Each row is a point on a landscape with many valleys, with its height.
From any point a ball rolls to the lowest of the 5 points nearest to it. It stops when none of these is lower. Distance is the straight distance between rows; heights are no part of it.
k_761: [136 127 147 143 184 142 189 115 148  92 142 133 130 133 156 171 131 130
 100 180 105 105  99  88 105 162 121 165 160 112 135 173 160 101 122 126
 108 138 139 147 135 166 138 125]  height 297
k_829: [108 112  90  75 162 125 113  73 150 132 123 128  70 117 152 112 122  72
 103 149 151 124 102 160 114 169 121 159 121 150 150 143 112 147 163 214
 151 115 113 199 119 163 144 171]  height 385
k_710: [140 177 150  59  86 112 101  97  95 126  89 120 140 129 133 117 136 102
 115 115 163 146 151 160 133 138 141 116 152 130 101  78 148 131 170 159
 114 132 153 168 125 101 134 142]  height 241
k_388: [127 179  98 144  26 172  91 181  83 150 100 152 167  78  88  92 186 140
 150  76 102 157 154 156 113 111 174  90 113 154 115  97  74 100 164  74
  63 147 123  69 136  84 103 110]  height 418
k_19: [123 132 121  50 144 126 109  87  89 120  90 132  96 120 138 116 142  68
  71 166 178 132 124 165 136 155 134 134 157 116 162 128 145 178 152 193
 159  99 127 217 142 120 146 156]  height 259
k_589: [131 131 152 116 102 100  95 121 104 127  98  99 158 146 125  92 108 129
 138 113 166 136 135 152 166 129 127 116 126 121 108 101 118 124 128 107
 124  87 121 154  98 101 106 116]  height 374
k_12: [146 171 135  68 193 118 147 120 129 150  99 155 115 138  89 156 140  76
  72 136 138  98 178 103  91 124 138 160 194 113 140 145 157 128 137 159
 137 149 174 138 216 108 128 156]  height 333
k_756: [129 127 108 160 126 146 138 115 125 102 104 155 152 170 119 155 151 173
 143 127 105 133 104  77 146 118 139 153 108  91 106 130 147 128 106  93
 124 111 141 151 136 126 140  87]  height 366
k_225: [120 142 211  70  88 105  85 112  83 116 108 115 142 131 120 112 151  92
 157 123 176 144 146 206 133 147 123  79 125 199  96  65 128 129 171 163
 119 121 128 173  66  78 103 135]  height 242
k_786: [107 149 126 152 103 125 139 125 147 143 124 128 159 146 138 129 142 159
 140  96 106 135 121  87 135 103 135 136  97 130 111 130 139 120 123  79
 127 132 108 120 120 111 128 122]  height 559
k_645: [132 145 189  98 100  99 112 125 109 119 138  85 142 133 110  96 129 125
 194  93 187 118 149 212 117 139 114  77 124 161  98  83 126 108 141 151
 134 134 112 136  76  70 110 146]  height 223
k_610: [114 104  59 153 109 143  99 134 107 166  80 144 126 107  99 129 112 147
 111 152  96 169 116 122 130 108 142 112 115  81 137 129 105 174 113 102
 150  95 126 164 176 168 107 118]  height 159
k_272: [112 117  66 158  94 146 105 154 118 153 122 138 157 102 130 125 155 147
 109 117  77 160 160 118 143  64 144  94  98 120 124 133 103 135 118 113
 141 133 126  94 155 137 113 126]  height 131
k_437: [142 164 207  80 136  86 158 103 100 107 154 114 122 146 137 106 156 100
 128 114 172 104 163 158 133 142 110 137 160 139  92 134 148 115  97 141
 169 130 129 142  92  67 154 135]  height 166
k_571: [143  86 147 152 148 134 105 140  66 110 120 166 108 169 104 128 132 143
 134 157 141 114  37  95 163 140  65 151 141  65 130 137 168 124  24  95
 189  51 141 204  91 122 147  51]  height 935
k_973: [113 125 117 108 153 133 131  79 170 148 128 101  73 105 144  91 100 100
 142 118 125 136 142 168  96 114 133 122 123 172 157 129 111 149 192 224
 107 175 150 122  91 151 137 180]  height 449
k_868: [119 102  52 185 102 160  99 149 154 131 137 130  95 105 114 137 111 174
 118 137  92 136 115 136 127 102 157 108 102 144 144 148 100 159 118 131
 155 117 110 108 163 183 120 152]  height 112
k_183: [111 159  68 121  92 157 102 160  64 194  48 153 174  83 128 115 141 105
  98 120 113 176 154 115 126  87 156 103 127 100 117 132  90 175 105  98
 110 122 143 152 189 142 114 105]  height 210
k_481: [108  89  98 114 187 133 134 116 157 134 129 129 100  99 137 155  85  95
  81 160 106 117 124 151 111 156 147 150 144 115 159 148 137 146 133 174
 143 130 144 152 152 181 153 142]  height 279
k_353: [143 161 120 147  93 132 115 168 136 170 139 149  99 107 115 135 164 137
 165  88  80 134 194  99 105 108 157 110 122 158 121 148 105 121 187 152
 105 169 160  55 142 130 109 174]  height 451
k_159: [116 135  98  70 151 133 150 118 134 157 102 144 101  99  98 137 116  72
  78 129 123 110 171 128  93 112 160 132 168 115 152 146 138 176 130 179
 131 142 167 130 180 154 131 152]  height 258
k_852: [104  88  97 205 105 155 157 152 196  98 212 152 127 116 132 150 135 184
 156 144  92  99  76  87 150 109  82 113  65 160 128 119 130  98 129  73
 108 114 116  63 143 151 145 116]  height 211
k_895: [114 142  90  97 162 124 114 109 123 158 104 146 122 130 111 128 119  95
  71 176 133 119 123 138 125 144 158 129 149  88 123 152 132 185 126 164
 146 109 131 179 142 151 148 139]  height 381
k_58: [131 118 152 127 153 112 147 115 111 100 138 135 130 152 139 137 150 130
 130 131 155 115  99  90 147 140 117 168 143  92 100 152 175 108  73  96
 170 119 125 151 103 100 152  97]  height 365
k_257: [119 127  84 136  81 121 104 148 130 145 110 105 126 123 118  87 102 119
 120 136 130 151 138 166 118 110 143 109 120 156 168  90  99 154 167 152
 129 126 103 115 155 155 115 159]  height 130
k_84: [139 164 157 107 205 130 172 100 140  64 139 122 145 142 160 202 153  85
  98 167 157  84 108  57 124 151 100 187 180 104 178 157 188  94 104 102
 146 169 133 131 155 119 123 125]  height 337
k_559: [138  87 145 149 161 147 138 120 114  88 133 145 109 151 125 152 129 144
 130 177 123 116  52  76 149 130  90 159 141  95 114 139 162 120  70  72
 152  89 116 169 121 145 147  81]  height 662
k_933: [129 137 114 110 128 127 124 126 110 139  98 120 138 158 128 116 114 140
 117 141 123 137 123 110 133 115 161 132 129  99 113 156 131 137 119 123
 125 129 133 144 132 129 123 121]  height 336
k_619: [139 128 177 138 191 115 187 109 178  99 205  87 133 116 174 160 100  82
 154 143 145  70 128 132  87 154 104 158 142 165 148 146 163  86 117 136
 144 156 106 122  74 134 128 118]  height 205
k_961: [139 127 151 172 130  94 126 130 178 150 205  83  91 141 160 124  97 141
 192  99 127 134 146 182  97 129 122 128 128 204 131 121 129 107 177 141
 100 144 100  68  53 133 135 162]  height 540
k_599: [ 98 120  86 127 140 133 136 132 155 164 111 145 117 103 120 130 104 118
  97 144  93 142 142 138 107 104 171 105 138 107 148 163 114 157 161 172
 135 137 137 102 159 166 134 157]  height 207
k_333: [135 163 130 125 106 129 136 140 133 151 108 140 123 144 113 129 152 125
 132  84  89 135 166  81  98 101 160 120 130 121 117 132 124 114 146 139
  97 143 141  73 145  95  86 157]  height 89
k_832: [136 102 109 151 215 147 162 115 119 100 114 153 132 143 143 183 127 123
  83 207 106  99  95 105 103 160 116 158 182  69 162 163 148 132 103 145
 139 147 116 169 174 171 143 122]  height 538
k_478: [ 99 107 145 111 147 102 142  99 127 107 133 105 116 139 126 129 106 132
 134 146 153 128  87 161 130 148 121 135 130 122 130 137 137 132 108 143
 135 106 102 134  91 145 140 120]  height 394
k_258: [124 163 114 165  57 158 148 150 143 168 150 159 177 141 109 109 184 161
 165  63  96 123 125 116 158 104 121 132  65 122  92  83  59  97 154  55
  92 160 101  67 118  76 140  90]  height 872
k_132: [110  98 140 102 182 119 141 103 114  94 137 143 104 135 155 127 127  96
 112 176 175 100  85 161 122 169 118 154 142 127 139 155 152 147  84 169
 179 116 116 198  96 140 168 124]  height 492
k_627: [116 182 133  70 133 128 133 135  77 131  55 135 160 157 118 152 161 119
  90 123 131 133 152  81 150 123 151 145 147  59 125 129 139 134 109 103
 117 127 142 188 125  95 127 101]  height 267
k_69: [129 137  69 160  80 165  80 174  93 152  57 123 168  76 116 103 134 134
 118 113 112 150 140 144 121  88 134  98 113 126 136 126  55 146 130 105
  87  93 119 142 168 139 102  89]  height 219
k_217: [126 123 117  74 131 113  71 112  76 135  48 124 114 123 121 123 117  88
  83 164 134 147 116 154 171 152 128 119 160  87 113 104 123 175 117 154
 131  75 123 218 174 140 148 104]  height 465
k_579: [123 125 123 103 140 156 115 118  70 139  79 155 135 161 127 165 167 141
 104 151 115 136 100  74 152 130 131 170 153  39 110 133 138 161  63  85
 161  93 145 205 151  98 153  65]  height 377
k_552: [127 150 100 144 145 147 157 153 143 166 135 185 123  96 110 171 161 137
 121 103  70 158 190  88 114 109 152 126 124 159 115 173 121 115 144 119
 123 150 168  64 168 148 102 169]  height 287
k_116: [139 110 122 165 112  91 135 124 176 126 192  91 120 143 146 113  82 162
 187  91 141 115 100 140 111 115 114 111 108 188 148 117 116 112 151 136
 128 133 105  73  76 126 142 130]  height 552
k_40: [120 121  84 143 182 138 162 124  89 182  75 176 118  89 104 199 149  91
  71 176  94 164 132  88 106 113 130 124 205  69 129 193 138 157  72 131
 161 111 156 152 218 177 134 102]  height 72
k_578: [120 125 156  88 103 131  94  85 114 102 110 118 124 103 101 103  95 106
 138 142 152 156 140 203 137 144 132  89 129 176 119  69 101 151 197 176
 120  96 124 169 109 121 119 159]  height 342
k_641: [136 157 108 129  59 112  89 144 136 159  99  97 154 129 114  90 117 141
 154 101 118 158 148 152 132  96 142 105 108 129 133 104  89 141 176 133
 106 150 126  97 128 123 102 139]  height 310
k_448: [161 158 184 145  58 114  88 140 101 130 136  92 156 143 136 106 129 169
 207  96 164 152 163 189 124 114 126  85 106 187 103  48  86  86 169 127
  89 130 113 119  57  69 101 111]  height 507
k_855: [138 163 146 146  87 126 145 144 103 136 102 118 174 168 111 106 165 158
 137  75 143 143 129 118 153 123 138 141  81 101 104 105 110  86 141  51
 105 129 123 123  78  69 135  81]  height 693
k_10: [128 149  97 101 135 133 112 156  41 156  26 161 176 129 119 139 156  87
  62 142 124 148 135 109 135 124 151 126 162  44 126 138 127 179  72 102
 133  97 152 208 185 112 147  77]  height 53
k_204: [137 123 130 111  69 126  81 111 115 109  98 103 148 110  86  87  95 142
 151 125 138 164 126 201 138 123 115  71  98 173 135  79  52 143 193 145
 101 117 112 141 133 124 123 137]  height 324
k_300: [ 89 104  67 200  77 136 102 145 155 116 150 140 118 122 105 125 143 188
 143  97  85 145 102  93 165  87 139  98  64 137 136 108 100 124 119  99
 117 118 107  79 150 144 129 127]  height 50
k_508: [119 145  51 147  73 147 112 181 120 184 139 191 141  57 101 152 168 154
 158  81  70 181 192 105 121  62 166 106  65 161 133 126  84 136 135 100
 115 156 142  54 147 106  98 119]  height 247
k_520: [115 152 112 170 108 153 197 162 184 135 176 152 158 132 104 162 155 146
 132 144  51 117 147  58 150 130 113 135  89 153 110 125 130  91 151  51
 113 175 147  47 145 138 103 137]  height 536
k_172: [114  89 114 172 152 133 137 127 164  97 145 139 116 121 136 143 100 158
 112 175 115 120  80 111 128 135 134 169 124 130 141 170 150 103 102 107
 115 136 120 125 141 179 133 138]  height 292
k_389: [125 127 173  80 170  93 143  96 156 125 156 114 111 116 159 112 117  84
 144 131 172 102 125 160 115 153 126 132 134 151 121 116 146 125 110 171
 164 130 111 153  88 105 154 138]  height 222
k_699: [134  91 142 167 118  96 140 123 154 127 157 122 120 141 128 103  96 166
 158  98 148 125  99 128 157 120 132 120 107 146 129 122 138 119 116  91
 150 125 111 108  95 137 139 102]  height 674
k_301: [103 101  66 193 103 166 140 185 165 139 168 161 102  88 138 162 142 184
 121 133  48 123 126  93 130  83 134 122  76 139 122 135 136 102 137  76
 131 142 120  86 162 172 125 153]  height 134
k_746: [118  70 105 125 161 111 125  79 165  92 149 111 104 108 151 126  84 109
 123 150 147 127  62 166 114 173 114 127 113 129 164 134 131 138 130 160
 141 137  95 155  99 163 136 133]  height 414
k_971: [ 99  88 178 148 232  90 152 114 148  62 158 129 100  78 194 149 105  66
 137 191 151 100  97 147 123 195  80 167 165 120 183 139 181  93  79 151
 176 121 129 193  88 151 153  89]  height 776
k_86: [129 153 169  66 142  96 140  83 123 116 121 133  83 124 144 102 122  94
 114 145 172 133 132 182 122 143 125 143 139 153 133  96 131 149 156 196
 138 129 139 169  95 119 127 150]  height 216
k_101: [136 114 121 136  75 111  92 121 125 122 153  96 122 118 104  94  98 157
 173 123 147 146 121 165 128 117 137  91 110 176 137  84  76 126 186 155
 107 129 117 104  92 139 116 161]  height 291
k_115: [113 100  61 198  93 160 120 168 151 116 130 159 143 135 123 146 147 184
 130 134  55 121 106  65 142 121 133 141  94 109 110 137 119 121 114  79
 134 122 132  96 170 137 135  93]  height 137
k_901: [126  84 144 155 193 137 155 109 163  69 145 125 104 127 179 151  68 126
 130 182 130  85  58 118 104 168  92 135 139 122 152 152 166 108  92 133
 152 127 137 174 109 164 142 115]  height 554
k_31: [150 169 173  43 136 103 117  90  75 125  88 142 119 129 140 121 162  79
  86 129 174 147 148 169 136 140 138 118 144 164 122  92 148 156 191 192
 128 122 151 214 129  75 149 160]  height 99
k_274: [128 123 142 142 148 146 177 118 147 111 147 144 150 167 126 151 156 161
 142 130 106 105 121  43 137 150 122 160 116 106 109 135 164 119 131  70
 111 144 124 116 146 106 131 115]  height 539
k_252: [146 170 148 127  49 131 128 155 126 146 149 101 124 151 134  93 133 149
 173  93 113 155 174 155 111 115 140  98 119 145 109  97 105 107 199 147
  69 174 146  79  89 110 101 131]  height 601
k_356: [142 156 140 164 114 142 163 141 191 142 219 139 106 146 112 139 154 158
 140 119  74 124 160  87 138 118 117 128 109 176 112 131 111  83 183 118
  88 154 127  43 143 126 118 167]  height 390
k_947: [161 164 161 174  89 104 152 127 173 144 224 107  73 133 168 100 138 143
 183  99 126 126 183 143  93 110 117 126 163 202 114 106 120  95 201 167
  62 191 141  37  89 120 109 176]  height 633
k_985: [112 117  87 149 112 131 134 136 112 173  96 154 110  77 115 153 120 123
 107 136  92 165 175 113 129  70 160  96 117 116 122 163 105 157 121 100
 142 124 148  78 185 170 102 129]  height 171
k_29: [130  72  93 118 153 128  98 125  85 151  85 142 110 131 118 165 123 133
  77 191 106 114  88 125 109 152 144 125 164  31 134 149 150 163  57 153
 159  84 145 189 168 165 147 105]  height 113
k_576: [117  92 130 170 127 114 118 150 148 121 174 113 138 139 163 117  83 157
 162 102 153  91 109 140 139 144 106 119 112 171 118 123 150  87 101  97
 154  94  79  86  70 141 139 120]  height 659
k_496: [149 153 161  82 109 119 152 127 123 126 145 118 131 165 136 111 145 145
 139 117 134 131 147 130 117 119 129 130 127 129  99 122 145 117 151 129
 117 142 142 102  89  97 125 147]  height 379
k_850: [162 159 173 138  78 118 150 141 144 147 177 116 120 162 155 109 135 165
 178  84 122 134 169 136 113 124 120 117 130 158  97 113 139  98 176 116
 100 166 131  61  68  84 108 142]  height 614
k_953: [ 98 129  90 175  87 150 148 158 184 141 214 132 111 112 140 127 139 175
 148 112  57 156 129  97 123 106 143 105  91 171 128 130 112 105 136 117
 115 143 114  51 146 145 123 176]  height 233
k_825: [133 110 162 139 112 107  85 160 102 114 154  66 143 142 129  83  72 147
 177  63 167  99 146 199 151 141  78  94 119 176 111 102 149 102 114 102
 153  85  81  89  61  97 124 138]  height 353
k_226: [121  72 114 195 110 153 142 125 154 107 148 168 111 134 121 157  98 171
 131 155  63 105  72  75 131 115  96 146 117 132 115 137 142 121 114  73
 136 101 129 110 132 154 141  89]  height 237
k_413: [151 191 129  81 123 135 125 156  83 199  78 158 139  81 118 127 166 117
 111  99 102 160 192  96  94  82 147 108 134 106 124 132 131 137 140 144
 115 142 176  95 180 126  95 113]  height 452
k_719: [131 180 145  66  92 138  96 142  57 127  59 129 176 136 123 123 154  90
  85 130 147 148 148 154 154 118 144 118 146 100 101 107 108 152 117 127
 103 116 133 181 148  87 123 106]  height 354
k_244: [136 142 140  86 158 131 151 121 134 126 124 122 100 122 126 123 111  97
  98 127 146 111 154 133 106 137 162 137 160 130 116 113 147 135 161 174
 118 149 127 138 138 111 124 155]  height 338
k_717: [120 122  67 161  78 144 103 156 176 128 182 113 110 108 127 113 111 188
 133 122  98 148 141 142 123  79 164 112  81 163 151 106  92 155 144 145
 134 133 119  75 121 171  90 197]  height 165
k_651: [125 136 132  69 209 152 138  86 166 139 109 140  96 102 162 120 111  73
  98 147 159 122 149 149  84 144 159 155 155 154 160 145 132 144 170 218
 111 147 165 170 160 145 133 186]  height 416
k_594: [116  79 126 133 127 141  98  99  84 122 105 137 111 161 107 146 115 140
 102 176 140 138  58 115 151 158 114 141 145  43 139 146 139 153  65 126
 174  73 135 185 133 156 150  90]  height 708
k_851: [145 163 144  50 154 120 145 107  92 123  88 120 134 160 140 135 137 104
  80 152 167 125 139 103 152 143 145 153 162  79  98 140 165 146  90 135
 156 126 153 194 145  73 167 120]  height 395
k_355: [149 169 146  66 173 131 151 104 173 126 141 128 102 149 146 128 138  83
 108 147 144 112 166 107  76 133 143 158 163 157 152 128 154 112 145 166
 112 185 161 106 161 110 109 180]  height 400
k_412: [125 161  95 118 181 127 149 124 105 193  84 168 129  88  96 184 161  81
  85 146 142 152 171  63 106  88 139 131 184 107 127 203 146 168  99 121
 134 132 150 119 233 153 130 120]  height 186
k_186: [147 140 198 126  97 105 124 147 131 134 179  72 110 143 149  99 112 154
 183  62 156 103 167 191 124 151  89  93 131 176  95 114 117  86 147 111
 140 131 103  63  30  85 127 157]  height 389
k_974: [145 135 145 130 139 137 142 120 183 152 148 119  77 119 137 104 137 109
 133 118  98 119 163 153  94 134 140 137 134 152 162 115 104 135 196 208
  96 181 143  75 119 157 100 205]  height 417
k_343: [100 115 191  89 123  93 120 142 105 122 165  65 140 141 142  81 123 108
 148 104 190  92 142 205 138 160  92 120 133 133  95 111 149 115  90 138
 188 115 111 140  67 110 121 142]  height 114
k_891: [117  79 160  98 136  96  86 101  96  91 126 107 147 104 100  83 100  97
 155 125 195 141 118 199 160 165 107 111 108 176 120 106 119 139 120 173
 148  69 100 169  92 132 113 124]  height 427
k_879: [137 180 121  73 132 127 119 138  82 168  54 154 138 107 117 144 162  87
  80 115 148 131 178  97 108 130 148 137 165  91 112 137 127 150 123 142
 116 136 177 140 199 106 142 117]  height 371
k_789: [148 170 133 106 159 133 148 134 137 165 135 150 118 127 100 163 163  96
 126 122 127 126 190  79  94 111 157 143 175 138 137 180 135 106 137 140
 115 166 154  88 210 124  72 167]  height 422
k_870: [152 137 115 169  56 141  99 142 132 122  98 114 189 132 101  94 114 159
 157  93 161 159 125 150 164  97 135  92  88 147 127  97  77 117 134 108
  77 107 103 137 114 105 112  94]  height 330
k_695: [142  99 123 160  92 145 106 145 117 135 132 135 184 152 110 107 149 171
 169  86 137 135  88 107 176 100 119 141  69  94 113  87 107 119  99  63
  90 120 111 119  97  93 141  60]  height 503
k_837: [132 110  63 187  61 157  72 156 132 121 117 119 151  83 111 118 131 188
 148 118 106 156 147 144 155  63 133  81  73 132 165  85  58 141 131 118
  88 110 104 106 157 146 101 126]  height 150
k_763: [118 160 172 109 192 132 178 107 129  64 138 136 137 147 144 154 158 109
 104 165 164 104 128  89 136 152 107 179 169 113 121 159 181 110  61 118
 164 153 123 177 138  92 153 122]  height 282
k_912: [134  53 130 178 109 142  88 172 110  97 161  94 157 142 131  93  56 188
 183  52 157  96 101 165 189 130  65  97  97 144 138  92 144 110  98  87
 141  91  74  84  72 129 130 111]  height 568
k_304: [111 137  84 136 127 149 120 142 105 141  98 152 176 151 116 131 160 130
 109 105  90 155 143  80 119 108 139 142 112  56 110 155 116 151 118  89
 112 120 134 144 156 115 117  82]  height 56
k_34: [ 98  89  73 105 131 136 118  99 118 123  92 113 100 115 112 109  91 109
 101 131 138 144 100 167 107 147 123  97 143 127 146 135 107 182 144 183
 152 112 121 166 142 166 139 143]  height 373
k_154: [127 149 136 121 133 129 142 127 145 133 141 130 111 128 114 125 123 129
 123 117 103 128 159 103  96 142 155 140 131 131 119 143 129 133 140 139
 109 143 131  89 134 145 111 177]  height 311
k_728: [140  94 102 190  89 140  95 134 123 107 117 130 107 146 129 119  81 173
 127 120 139 116  73 121 157 126 118 114 107  87 147 123 123 149  89 107
 129  91 115 127 135 146 128  90]  height 761
k_607: [142 134 164 170 176 125 189 141 184 100 182 113 121 118 166 150 112 125
 129 146 103  97 127 110 107 152 128 150 116 155 154 145 159  95 142 113
 114 147 120  95 117 157 128 163]  height 133
k_16: [130 151 136 124 200 151 172 118 117  97 125 147 158 170 113 200 193 127
  84 170 106  86 110  50 137 140  87 186 152 102 120 160 175 122 117  75
 143 154 135 155 166 158 134 101]  height 430
k_506: [125 125 195  76 146  79 124 116  95  87 124 101 101 123 132  88 146  78
 114 130 177  97 104 179 150 168 114 144 149 112 115 146 166 125  72 149
 196 125 128 185 109  97 155 122]  height 206
k_538: [121  78  90 126 114 136  74 115 103 101  89 137 131 121 109 117  88 134
  93 153 148 132 106 144 162 133 123 103 114  83 149 129  87 181 121 139
 128  82 128 185 159 158 127 100]  height 275
k_99: [144 140 193 105 138 103 144 125 124 113 130 105 133 169 138 118 147 118
 146 117 170 122 146 115 146 146 136 164 120 130  87 134 166 105 105 113
 143 123 120 144  83  78 146 118]  height 220
k_428: [121  70 105 165 170 132 126  90 201 119 155 117  74  86 163 136  78 121
 150 157 128 118  71 172 114 150 126 128 106 178 182 144 104 122 145 188
 122 141 136 108 103 180 140 162]  height 474
k_742: [128 169 101 116  79 152  98 174  87 161  49 131 168  95 101 111 143 118
 116 113 100 164 150 149 109  92 176  96 118 123 124 112 103 134 167 117
  76 134 130 109 161 114  97 101]  height 288
k_499: [130 114 106 184 159 174 175 135 158  95 172 150 142 142 135 193 147 146
 110 159  80 112 108  64 125 126 108 149 128 139 133 169 150 119 146  68
 120 152 140  99 160 166 125 134]  height 363
k_976: [134 104 145 159 139 112 120 142 213 120 213  85 108  99 190 138  86 133
 182 112 111 107 130 188  90 126 114 133 130 213 163 112 103  94 168 164
 102 139 138  36  73 144 146 161]  height 502
k_854: [153 145 203  78 212 134 172 113 177  98 162 102 113 107 177 153 138  71
 122 162 153  97 153 126  98 177 113 173 156 154 175 127 156  98 122 180
 147 153 141 162 126 131 130 132]  height 244
k_769: [125  60 151 156 134  92 109 141 110  96 162 104 124 130 129 116  66 144
 168 110 185 105  78 164 158 144  81  95 115 132 129 107 124 150  88 124
 151  96 102 123  77 127 147 100]  height 704
k_856: [110 106 132 124 136 108 120 116 105 106 114 127 129 164 138 130 128 151
 131 157 139 135  92  96 154 124 127 152 134  85 113 154 154 145  76  91
 140  94 123 169 116 136 141  82]  height 547
k_788: [140 193 139  95 176 145 164 125 149 150 125 154 141 170 101 165 174 127
 115 128 107 125 169  51 101 120 138 153 151 129 129 163 139 110 133 101
 119 164 145 101 186 133 115 147]  height 520
k_952: [149 140 141  85  76 107 115 126 110 133 127 125 107 128 149  89 118 131
 152 101 140 165 170 182 108 127 117  86 148 180 133  82  92 144 222 195
  93 179 147 107  96 111  94 179]  height 787
k_632: [104  59 163 114 154  88  90 132  76 110 130 133 133 127 112 101 118 109
 115 142 174  94  67 181 152 176  88 133 159  79 132 136 170 150  38 127
 193  85 122 196  88 125 147  67]  height 625
k_390: [143  92 101 166  64 133  68 133 136 112 103 100 165 127  96  90 102 179
 160 123 164 159 113 160 177 105 115  64  87 137 147  94  65 129 144 133
  95 109 103 105 117 136 127 118]  height 285
k_46: [142 158 161 136 123 148 177 149 157 155 155 150 164 146 110 149 178 156
 149  98  70 113 158  65 139 144 107 157  95 130  97 136 137  88 137  75
 102 168 144  49 142  99 115 117]  height 784
k_494: [124 141 124 132 106 136  98 130  87 107  78 117 159 154 112 121 154 135
 127 121 131 146 106 124 166 111 155 130  99  72 119 111  99 128  98  86
 108 104 107 177 118 105 122  75]  height 271
k_230: [125 190 141 159  71 137 136 154 127 155 125 139 150 131  96 107 169 141
 160  72 106 135 158 115 143 115 153 112  94 116 117 128  99 115 159  96
  89 136 127  78 126  82 107 131]  height 612
k_539: [144 131 160 107 152 108 150  93 154 114 163  90 112 128 141 124 111 105
 149 120 159 116 130 166 115 136 137 151 133 155 123 142 145 121 148 152
 133 174 126 113  67 124 151 146]  height 294
k_911: [146 167 180 106 184 118 178 109 148  81 159 121 130 149 147 158 151 101
 128 137 153 124 127 109 111 162 115 177 139 148 139 136 153  90 105 141
 134 165 129 115  99 132 121 146]  height 218
k_233: [130  71 153 178 149 105 115 119 167  95 197 104 124 129 169 119  70 127
 158 113 146 105  89 159 125 140 113 132 121 182 159 130 158  91 116 123
 123 137 108  90  74 138 161 139]  height 618
k_129: [117 107  76 165 193 156 162 128 123 149 111 161 113 101 112 174 140 121
  90 163  93 140 119  91 102 121 141 133 147 101 117 188 147 139  84 104
 172 128 141 129 200 188 112 133]  height 201
k_518: [141 163 137  38 130 105 122 115  96 149  83 150 113 141 121 117 138  72
  82 123 165 138 174 129 113 126 131 144 182 118 129 124 139 141 135 178
 126 125 164 165 191  75 134 162]  height 243
k_380: [123 104 106 109 107 119  91  99 113 130  82 120 137 115 104  97  87 111
  86 155 146 150  96 167 153 138 128 100 137 120 129  98 105 166 137 150
 132  72 114 204 134 127 129 123]  height 391
k_767: [104  86 168 138 169  93 126 133 133  91 155 127 113 126 160 119  96 119
 147 147 164  75  80 146 117 178  90 130 138 121 136 156 174 113  62 124
 180 120  94 166  86 135 151 103]  height 640
k_234: [129 137 110 109 180 140 145 119 113 149  86 143 146 160 100 162 147 104
  78 157  86 138 143  65 118 123 133 170 173  68 128 164 148 152 110 130
 147 129 133 169 182 133 139 128]  height 357
k_820: [140 120  89 156 100 153  82 149  93 141  60 141 154 133 112 138 131 144
 109 132  98 159  89  98 148 127 126 115 106  69 130 128  92 158 108  94
 100 103 121 170 158 155 115  88]  height 202
k_523: [147 130 172 159 128 106 148 125 164 142 185  76 117 152 159 110 105 145
 170  95 142  98 143 155 111 149 142 126 127 155 120 113 148  93 146 108
 131 137 103  68  58 109 146 134]  height 429
k_939: [111 102 102 177  76 139 174 141 166 157 182 137 136 149 141 118 145 178
 171 104 102 101  94  83 166  92 104 138  71 131 102 106 124  89 134  69
 124 129 138  75 133 122 148 107]  height 348

Where does a ball stop that starts at each point below?
k_767 -> k_343
k_769 -> k_343
k_274 -> k_300

Call two points neighbours if one is among the 5 nearest of the other. Go from one point of each pair to the other, from neighbour to neighbour, staying as low as possible. Name the highest point that can't be avoided.
k_607 and k_10 -> k_172
k_333 and k_257 -> k_552
k_29 and k_10 -> k_183
k_304 and k_29 -> k_820
k_257 and k_300 -> k_717
k_31 and k_343 -> k_389
